The views of a scene show one set of named points, each view turned or mirrored, and shifted as a whole, with a little noise and some points left out.

Scene 1
View 1
z314: 28 -9 -32 -22 -23 -11 4 -12 -9 0 -20 25 -15 14 8 -19 -16 -9 -18 25 -7 -1 12 -28 -22 -15 4 -16 -14 8 -7 27 24 -10 -7 -6 29 14 -8 -5 -8 16 -15 -5 4 -1
z35: 21 -6 -23 -12 -21 -6 2 -6 -11 -10 -14 27 -21 8 -4 -16 -12 -19 -15 27 -3 1 9 -34 -18 -8 -7 -19 -12 4 -16 24 22 -16 -3 -4 20 5 -9 -7 -12 15 -25 -11 1 3
z987: 8 -5 -33 -21 -40 0 7 -18 -4 4 -9 23 -22 24 3 -6 -15 -2 -27 20 -4 6 11 -23 -28 -26 2 -14 -12 3 3 0 32 -14 -9 -12 36 -1 -22 -4 -2 29 -15 -15 3 -4
z142: -56 20 -17 -11 -43 36 37 -31 17 11 9 8 -14 -4 -6 24 -13 5 -42 -8 11 40 26 4 -14 -33 -1 -27 24 -11 8 -34 20 -14 -11 -9 34 -40 -25 12 -2 54 -8 -46 -10 -15
z166: 59 -26 -36 -19 -20 -24 -15 2 -26 -20 -24 36 -28 30 1 -36 -10 -24 -7 50 -14 -15 2 -52 -28 -2 -9 -9 -38 10 -18 36 31 -14 -5 -6 28 26 -14 -19 -11 -6 -29 10 9 12
z373: -26 18 -7 -4 -16 16 24 -14 10 -4 -5 20 -8 -18 -10 10 -9 -16 -18 8 7 25 19 -8 0 -8 -2 -28 22 0 -15 15 13 -17 -2 4 13 -22 -5 10 -16 30 -19 -34 -12 -6
z645: -21 9 5 17 -11 19 9 11 -5 -37 10 26 -31 -8 -39 8 1 -37 -10 34 15 20 1 -25 4 12 -41 -19 0 -6 -37 -8 18 -23 -11 7 10 -35 -26 -2 -20 11 -45 -33 -25 12
z892: 1 7 -34 -33 -40 6 28 -40 9 35 -23 9 7 2 24 -4 -22 9 -32 -8 -6 14 31 -8 -27 -41 35 -24 13 6 13 18 19 -12 1 -9 33 5 4 9 1 46 7 -20 12 -20
z426: 8 6 -24 -21 -20 0 18 -22 1 13 -22 23 2 -9 14 -7 -17 -9 -18 2 -6 12 24 -14 -11 -20 22 -25 9 8 -4 38 14 -11 3 -3 20 4 7 5 -8 28 -8 -19 6 -13
z532: -36 16 -18 -12 -38 26 27 -26 14 12 2 15 -13 -3 -3 14 -13 -1 -31 3 7 31 22 -3 -18 -27 1 -24 18 -6 7 -21 23 -17 -10 -9 30 -28 -21 9 -4 46 -8 -38 -9 -11
z510: 37 -14 -28 -12 -20 -13 -6 1 -17 -16 -13 33 -28 17 -6 -19 -10 -23 -13 39 -5 -4 5 -37 -19 -3 -11 -13 -24 6 -20 26 26 -13 -6 -1 21 11 -14 -13 -9 3 -29 -2 -2 8
z723: -22 9 -7 -4 -19 17 21 -11 5 -8 -3 18 -13 -13 -11 7 -7 -19 -16 9 7 21 18 -14 -5 -9 -5 -26 13 -3 -15 8 15 -18 -6 2 14 -19 -10 6 -16 23 -22 -30 -12 -5
z474: -8 5 -16 -10 -20 7 18 -16 2 0 -13 21 -8 -5 -1 2 -13 -17 -20 8 3 19 20 -16 -8 -16 3 -23 10 3 -10 16 15 -15 -1 -2 19 -10 -5 3 -10 27 -19 -25 -5 -6
z401: 9 10 -9 -6 -1 -2 19 -10 -2 -6 -16 24 5 -24 -2 -6 -11 -25 -5 8 1 11 19 -18 4 3 10 -29 13 7 -25 56 6 -15 8 8 3 -1 19 10 -22 12 -22 -23 -5 -9
z602: 29 -4 -16 -8 -6 -13 0 4 -15 -16 -17 34 -12 0 -5 -17 -11 -30 -4 29 -2 -2 7 -38 -8 3 -3 -18 -11 6 -27 45 16 -18 -1 4 10 11 2 -6 -21 3 -31 -9 -2 4
z449: 27 -9 -31 -18 -28 -8 -1 -6 -11 -8 -14 27 -22 21 3 -18 -11 -14 -16 32 -4 -2 7 -34 -22 -14 -2 -15 -20 4 -10 19 25 -16 -7 -8 27 6 -14 -9 -7 13 -20 -7 2 0
z250: 41 -10 -42 -34 -33 -15 5 -26 -9 20 -32 27 -5 20 26 -25 -23 1 -19 14 -13 -5 18 -28 -34 -29 28 -15 -14 14 4 40 23 -8 2 -10 35 28 2 -4 -1 21 -5 3 19 -7
z564: -22 13 -15 -7 -31 16 16 -18 4 -4 0 20 -19 -1 -10 8 -9 -12 -24 10 7 21 17 -14 -8 -18 -7 -20 9 -2 -9 -9 23 -16 -7 -3 24 -21 -18 3 -7 33 -18 -32 -11 -5
z392: 27 3 -29 -29 -19 -10 20 -27 -1 23 -32 20 12 -9 26 -15 -19 -3 -15 -5 -10 6 26 -17 -15 -24 36 -24 7 13 -5 61 10 -10 12 -2 21 20 21 6 -5 23 0 -12 11 -16
z545: -2 -6 -28 -14 -42 10 8 -13 -2 -7 -1 21 -35 24 -9 2 -11 -7 -28 31 3 9 6 -28 -27 -24 -15 -13 -15 -3 0 -23 35 -13 -16 -11 38 -13 -35 -10 -1 31 -21 -17 -4 4
z917: 18 -6 -15 -2 -12 -6 0 5 -9 -24 -9 31 -24 4 -15 -12 -5 -30 -8 34 1 0 4 -36 -8 7 -19 -17 -12 2 -27 24 21 -14 -5 4 13 1 -12 -6 -16 6 -34 -12 -8 7
z714: -28 2 -24 -9 -46 25 12 -15 5 -6 10 16 -37 20 -17 11 -11 -3 -35 24 8 21 11 -17 -25 -29 -24 -13 -4 -11 1 -44 35 -16 -21 -12 40 -33 -44 -5 -2 42 -18 -30 -14 2
View 2
z545: -11 3 -2 18 -8 22 -13 -18 14 12 -17 -9 -24 -16 19 -9 11 29 -1 1 4 2 -38 -3 23 5 -9 7 3 20 -1 13 -15 -15 18 -14 3 -7 -4 24 18 -13 -40 21 -1 -4
z449: 6 11 -5 14 -14 5 -10 -11 5 8 -9 0 -12 -8 37 1 0 34 1 4 5 -6 -24 -2 -4 12 3 -7 -12 8 6 -1 -10 -7 -3 -5 2 10 -4 -6 19 3 -24 13 -7 18
z474: -2 -2 5 20 7 -5 -10 -4 13 10 -8 -3 2 9 10 -7 6 26 -15 -1 4 3 -28 -5 -19 0 23 3 -14 3 6 18 -19 -9 3 0 -11 -1 -2 18 -2 -8 -21 26 -3 -16
z373: -5 -11 4 22 20 -7 -10 5 21 12 -11 -1 8 19 -5 -4 18 24 -20 -1 3 15 -32 -4 -30 -8 26 4 -20 0 6 30 -19 -15 6 5 -21 -6 -1 31 -10 -14 -26 39 6 -33
z532: -19 -4 12 29 17 7 -9 -10 18 10 -2 -7 -3 5 -3 -23 12 19 -17 -8 9 -2 -39 -16 8 -8 17 14 1 11 -6 44 -24 -6 27 -11 -11 -21 8 50 -5 -25 -37 29 7 -47
z166: 19 22 -17 2 -31 7 -13 -12 3 7 -19 -1 -19 -14 55 16 -7 48 9 8 0 1 -19 7 -4 23 -2 -17 -18 8 9 -30 -1 -12 -20 1 13 25 -11 -36 36 17 -18 6 -15 55
z392: 1 23 7 18 2 -22 -6 -12 -12 -1 15 8 29 20 40 -19 -8 20 -16 4 22 -30 -9 -18 -34 9 44 -12 -22 -21 12 6 -12 25 -19 4 -3 13 7 2 0 9 -6 0 -8 -17
z426: -1 11 7 22 11 -15 -7 -6 -2 3 4 4 16 16 24 -9 0 22 -17 -2 15 -12 -16 -13 -28 4 34 -6 -18 -9 6 13 -15 12 -6 0 -6 7 4 8 -4 0 -15 11 -5 -17
z645: 10 -29 -8 10 10 -1 -16 18 40 17 -40 -5 -10 17 -7 23 25 47 -11 7 -11 47 -41 18 -34 -10 11 0 -29 15 8 17 -19 -46 8 14 -24 4 -13 9 2 -18 -24 59 6 -5
z714: -20 -8 3 29 2 26 -16 -16 23 13 -18 -12 -28 -16 4 -14 17 29 -4 -2 3 12 -49 -6 29 0 -9 20 9 26 -12 28 -24 -23 34 -18 -2 -23 -2 40 13 -24 -48 31 3 -23
z723: -3 -10 4 20 15 -4 -12 2 22 11 -16 -5 2 14 2 1 14 31 -14 0 0 18 -34 -1 -25 -8 20 5 -18 8 4 26 -21 -21 10 4 -16 -4 -4 25 -5 -17 -26 37 4 -28
z917: 14 -5 -12 9 -8 0 -13 4 18 10 -24 -2 -9 2 21 17 12 44 -5 7 -3 19 -27 14 -22 3 7 -10 -27 7 10 -4 -10 -24 -8 9 -8 14 -13 -12 13 -3 -20 34 -6 22
z142: -26 -11 16 35 27 9 -11 -11 22 11 -4 -8 -1 6 -10 -27 17 15 -21 -8 8 3 -46 -16 10 -13 14 22 4 11 -7 52 -28 -9 38 -14 -14 -30 8 67 -13 -33 -43 37 10 -66
z987: -8 10 -1 21 -7 13 -11 -18 5 7 -6 -4 -12 -11 31 -13 1 28 -4 2 7 -13 -32 -11 11 11 4 5 -4 10 1 7 -13 -1 9 -12 7 -2 0 14 15 -4 -33 11 -4 -4
z602: 19 1 -10 8 -10 -7 -12 1 12 8 -15 3 4 9 28 16 1 44 -5 8 -2 15 -20 8 -36 9 15 -15 -30 -1 13 -8 -9 -14 -18 13 -6 21 -11 -18 14 5 -15 23 -8 20
z510: 10 2 -9 11 -9 1 -12 -3 14 9 -15 -5 -9 -2 30 9 7 40 -1 6 2 13 -26 3 -12 11 3 -8 -17 8 5 -5 -10 -20 -8 2 -1 13 -9 -11 16 0 -20 24 -6 19
z314: 4 15 -2 14 -12 -2 -8 -13 0 4 -6 1 -2 -2 40 -2 -2 31 -4 5 8 -12 -20 -5 -8 11 13 -10 -12 -1 7 -3 -6 1 -10 -4 4 9 -3 -4 15 6 -18 9 -10 12
z35: 6 9 -5 14 -8 1 -10 -6 7 10 -15 -2 -6 1 29 7 4 37 -5 8 3 3 -25 1 -14 10 10 -9 -16 6 6 0 -8 -11 -6 2 0 11 -5 -8 12 0 -25 21 -8 14
z401: 11 -1 -1 16 15 -21 -5 12 12 7 -9 5 25 29 16 5 5 33 -17 4 4 8 -20 0 -56 -5 38 -11 -36 -12 16 9 -12 -7 -16 15 -20 18 -4 0 -7 0 -9 29 -2 -11
View 3
z166: -42 27 -39 3 23 -22 -3 -29 -4 -25 62 -30 -7 -10 -12 40 6 -5 0 34 -20 6 -21 -15 -14 -1 -4 41 -19 -4 2 0 -9 -13 -6 30 0 27 21 -14 23 0 -17 -24 -17 7
z373: 21 13 4 20 -39 -7 -9 -10 35 -1 -4 12 -6 -3 28 39 7 -9 -17 6 -7 -19 -7 0 24 -1 -6 -23 -25 40 -40 -14 39 -17 -4 2 -16 -14 -19 -11 31 0 -15 -11 -12 -21
z917: -12 25 -24 12 -10 -19 -13 -19 25 -18 36 -2 -21 -1 14 45 5 -14 -3 18 -27 -2 -15 -5 -3 -6 -4 19 -20 8 -19 -9 15 -22 -7 17 -7 11 0 -16 36 -2 -17 -13 -26 -14
z426: 4 7 -3 22 -8 5 -1 -21 0 -3 4 -7 6 -12 12 35 28 -1 -32 5 7 -17 -6 -10 31 7 -16 -15 -25 37 -22 -20 21 -6 -7 10 0 0 -9 -8 27 5 -24 -18 4 15
z564: 8 16 -6 11 -40 -16 -15 -4 35 -7 -7 -2 3 -8 17 31 -2 -12 -12 17 0 -24 -10 3 24 2 -1 -15 -17 47 -43 -3 35 -8 8 8 -23 -7 -16 -5 23 -3 -7 -23 -4 -36
z401: 12 10 -3 26 -13 4 -5 -23 11 -1 21 11 -21 -6 27 48 30 -2 -22 -4 -17 -6 -7 -1 18 -4 -18 -15 -28 13 -19 -30 24 -23 -17 5 7 0 -11 -21 43 5 -31 -3 -14 14
z987: -16 16 -17 6 -15 -18 -7 -11 8 -17 10 -27 19 -13 -8 26 0 -10 -16 30 10 -19 -15 -10 20 7 -2 4 -16 40 -29 2 17 2 8 23 -20 8 -1 -1 14 2 -7 -33 4 -15
z532: 13 13 3 14 -47 -18 -15 -1 32 -7 -23 -5 16 -10 14 26 -3 -9 -17 19 15 -33 -11 0 36 8 -2 -24 -19 61 -49 -3 43 1 14 7 -33 -13 -25 1 16 1 -8 -27 6 -33
z392: 0 5 -2 23 8 12 5 -27 -17 2 10 -13 12 -14 6 37 41 6 -42 5 15 -13 -7 -13 31 10 -22 -20 -33 32 -12 -27 16 1 -13 10 14 9 -8 -9 26 11 -30 -19 15 38
z545: -17 26 -22 1 -24 -28 -12 -3 24 -19 10 -25 13 -10 -7 25 -9 -15 -4 37 4 -17 -17 -7 14 8 5 13 -10 41 -33 7 19 -2 15 19 -30 7 -6 0 11 -1 -1 -34 -3 -32
z142: 22 10 9 14 -62 -17 -17 4 39 -1 -40 -2 22 -8 18 22 -9 -15 -21 18 18 -44 -11 2 41 7 1 -34 -17 76 -59 -1 51 0 19 2 -41 -20 -32 6 13 -1 -1 -29 9 -43
z314: -23 18 -19 9 -2 -12 -2 -18 -2 -11 27 -23 7 -13 -3 34 12 -4 -19 28 1 -12 -15 -12 12 3 -8 10 -20 24 -15 -5 9 -6 -3 20 -3 15 4 -8 20 2 -17 -27 -1 9
z723: 11 14 -3 18 -38 -11 -12 -9 35 -7 0 10 -9 -2 25 39 4 -13 -12 12 -9 -20 -10 0 19 -1 -3 -16 -21 36 -36 -13 35 -21 -1 4 -19 -8 -17 -10 30 1 -11 -11 -14 -24
z250: -23 11 -15 9 17 -1 6 -24 -23 -10 22 -35 23 -18 -14 29 28 4 -32 25 18 -10 -11 -18 22 10 -16 2 -26 29 -8 -13 1 5 -5 23 2 20 3 -8 17 9 -22 -28 17 31
z892: 6 4 4 19 -9 5 -1 -11 -9 1 -15 -20 32 -18 -4 20 27 2 -43 14 34 -29 -6 -11 41 13 -14 -28 -29 60 -30 -12 23 11 5 12 -8 0 -15 -1 13 7 -21 -28 27 15
z602: -15 22 -20 15 0 -9 -5 -25 9 -13 39 -4 -21 -6 12 48 17 -8 -6 15 -22 -1 -15 -10 -1 -4 -9 14 -23 3 -12 -16 13 -21 -16 16 4 9 5 -17 40 2 -21 -13 -22 4
z510: -18 23 -25 7 -8 -19 -7 -18 17 -17 35 -11 -8 -9 7 40 3 -10 -6 26 -18 -5 -15 -9 1 -2 -4 17 -19 14 -17 -7 10 -15 -5 22 -9 10 1 -12 31 -3 -16 -20 -16 -9
z714: -6 27 -14 2 -47 -35 -19 4 43 -22 -13 -18 16 -10 2 25 -24 -18 -2 38 4 -31 -15 0 19 7 11 3 -7 56 -48 15 32 0 22 17 -43 -6 -14 4 10 -5 9 -36 -3 -55
View 4
z532: -14 -31 8 20 21 -22 0 -17 -16 -14 29 -15 -8 -22 -9 -46 3 -2 3 -3 -6 0 -21 6 -8 7 9 15 9 -2 35 -14 -26 20 0 21 -2 12 -7 31 26 17 -50 26 6 16
z714: -26 -25 22 28 14 -24 4 -12 -23 -24 21 -15 -15 -37 -25 -34 1 -2 5 4 3 21 -25 5 0 23 19 3 13 -20 30 -19 -14 19 -8 48 -2 26 -3 4 3 15 -45 -10 6 21
z892: -4 -12 12 -1 18 -5 -4 -20 3 6 16 -9 2 -16 8 -37 4 10 -3 -3 -18 -7 -20 8 -26 -4 -19 3 3 26 37 -6 -17 1 4 -15 8 -14 -30 29 29 -5 -17 25 6 6
z426: 6 -9 11 2 24 -4 -2 -22 -3 5 9 -5 5 5 17 -29 0 4 3 -6 -13 -7 -5 6 -19 -5 -16 4 4 32 28 4 -14 -12 9 -10 3 -6 -33 22 19 -6 3 22 5 -6
z987: -17 -7 26 10 13 -4 -1 -13 -8 -2 5 -14 -1 -29 -5 -27 9 10 3 -1 -3 15 -19 8 -14 13 -8 -9 7 8 27 -10 -4 -1 -3 16 7 5 -26 -2 9 -7 -9 -11 4 4
z373: 6 -26 4 17 34 -22 3 -23 -21 -10 25 -7 2 13 6 -34 -13 -12 14 -7 -6 -5 6 -3 -2 -3 9 20 17 15 24 6 -24 -1 8 18 -15 19 -14 24 10 19 -20 28 5 1
z250: -9 11 27 -7 5 14 -9 -17 12 18 -4 -7 6 -19 9 -21 10 23 -6 -1 -12 8 -20 13 -33 4 -34 -19 -2 36 26 -2 0 -15 4 -16 18 -20 -48 -3 16 -28 21 -10 6 -6
z510: -1 -4 28 12 18 -4 4 -20 -15 3 -1 -5 2 -2 5 -15 -6 1 10 -6 -1 15 4 -2 -2 16 -3 -4 14 17 8 3 2 -18 4 23 -4 17 -33 -17 -11 -8 17 -22 3 -11
z401: 20 -14 9 8 38 -10 1 -27 -10 7 10 -4 11 31 24 -22 -18 -9 16 -11 -9 -13 18 -3 -4 -4 -6 13 14 44 11 16 -15 -21 15 -1 -10 6 -37 14 7 3 18 25 3 -16
z723: 3 -25 14 18 31 -18 5 -22 -22 -12 17 -7 -2 9 5 -30 -12 -12 16 -8 -1 -1 6 -2 3 4 14 15 16 13 19 2 -19 -1 3 22 -12 23 -16 16 3 14 -16 17 4 1
z545: -23 -13 29 17 11 -8 3 -13 -15 -13 8 -14 -8 -35 -12 -29 5 6 2 0 3 18 -20 4 -6 23 7 -6 11 -8 22 -14 -4 5 -9 34 4 20 -17 -7 -1 5 -22 -20 5 8
z35: -5 -3 27 9 21 -2 2 -17 -12 0 -1 -7 7 -6 4 -17 -5 4 6 -6 -2 11 0 2 -6 11 -6 -7 14 22 13 2 -3 -18 5 18 2 12 -34 -12 -7 -8 15 -16 2 -8
z645: 4 -32 17 33 34 -30 10 -22 -43 -21 15 -8 -1 18 -2 -22 -27 -28 26 -9 15 11 21 -16 23 18 33 16 29 -2 -3 2 -12 -9 4 58 -24 51 -5 -6 -22 25 -13 -7 1 -3
z166: -11 16 41 5 6 14 4 -17 -4 10 -21 -6 11 -13 5 0 -1 16 6 -3 6 29 8 0 -7 27 -18 -28 10 27 4 5 18 -34 5 19 9 10 -48 -42 -22 -27 48 -57 2 -19
z602: 7 -2 25 8 23 1 3 -20 -13 4 -4 -5 10 19 17 -11 -12 0 15 -10 1 7 18 -4 -2 10 -6 -7 14 29 3 10 -1 -32 13 15 -5 15 -41 -15 -13 -3 33 -14 3 -19
z392: 8 1 13 -7 23 3 -9 -21 12 16 4 -3 10 8 25 -27 4 11 -4 -7 -18 -10 -7 5 -29 -9 -31 2 -1 50 30 7 -12 -15 13 -29 8 -21 -45 22 27 -15 18 25 4 -7
z564: -9 -25 13 20 23 -19 4 -20 -19 -12 21 -10 -7 -10 -6 -35 -6 -6 11 -1 -1 4 -9 2 -2 8 10 11 16 2 24 -7 -20 7 2 26 -10 18 -13 14 8 13 -30 14 7 8
z449: -12 0 29 11 12 4 -2 -13 -6 1 -2 -9 3 -16 1 -16 0 13 5 -3 -1 15 -5 4 -11 16 -10 -14 10 16 14 -1 1 -17 0 15 6 10 -33 -14 -5 -11 15 -25 1 -2
z917: 8 -13 19 20 33 -9 5 -22 -24 -1 2 -5 7 23 9 -15 -19 -13 19 -12 5 10 23 -8 8 14 8 4 22 19 -1 9 -3 -24 10 34 -12 29 -30 -14 -22 7 18 -15 -1 -16
z142: -12 -40 5 23 24 -29 3 -16 -18 -21 40 -15 -14 -23 -14 -52 1 -8 3 1 -5 0 -25 6 -8 1 15 20 10 -11 44 -16 -31 31 -2 24 -7 14 3 41 27 24 -64 37 7 26
z474: 0 -18 17 13 28 -14 4 -16 -15 -4 15 -9 -1 0 6 -32 -9 -5 7 -6 -5 0 -3 3 -9 4 0 9 13 18 21 2 -17 -3 6 12 -6 13 -22 14 11 5 -9 16 3 1

In a view up to two points have been moved. Name them for each view, in the order of its rows, or write -.
view 1 -> z510
view 2 -> z645
view 3 -> -
view 4 -> z892, z917
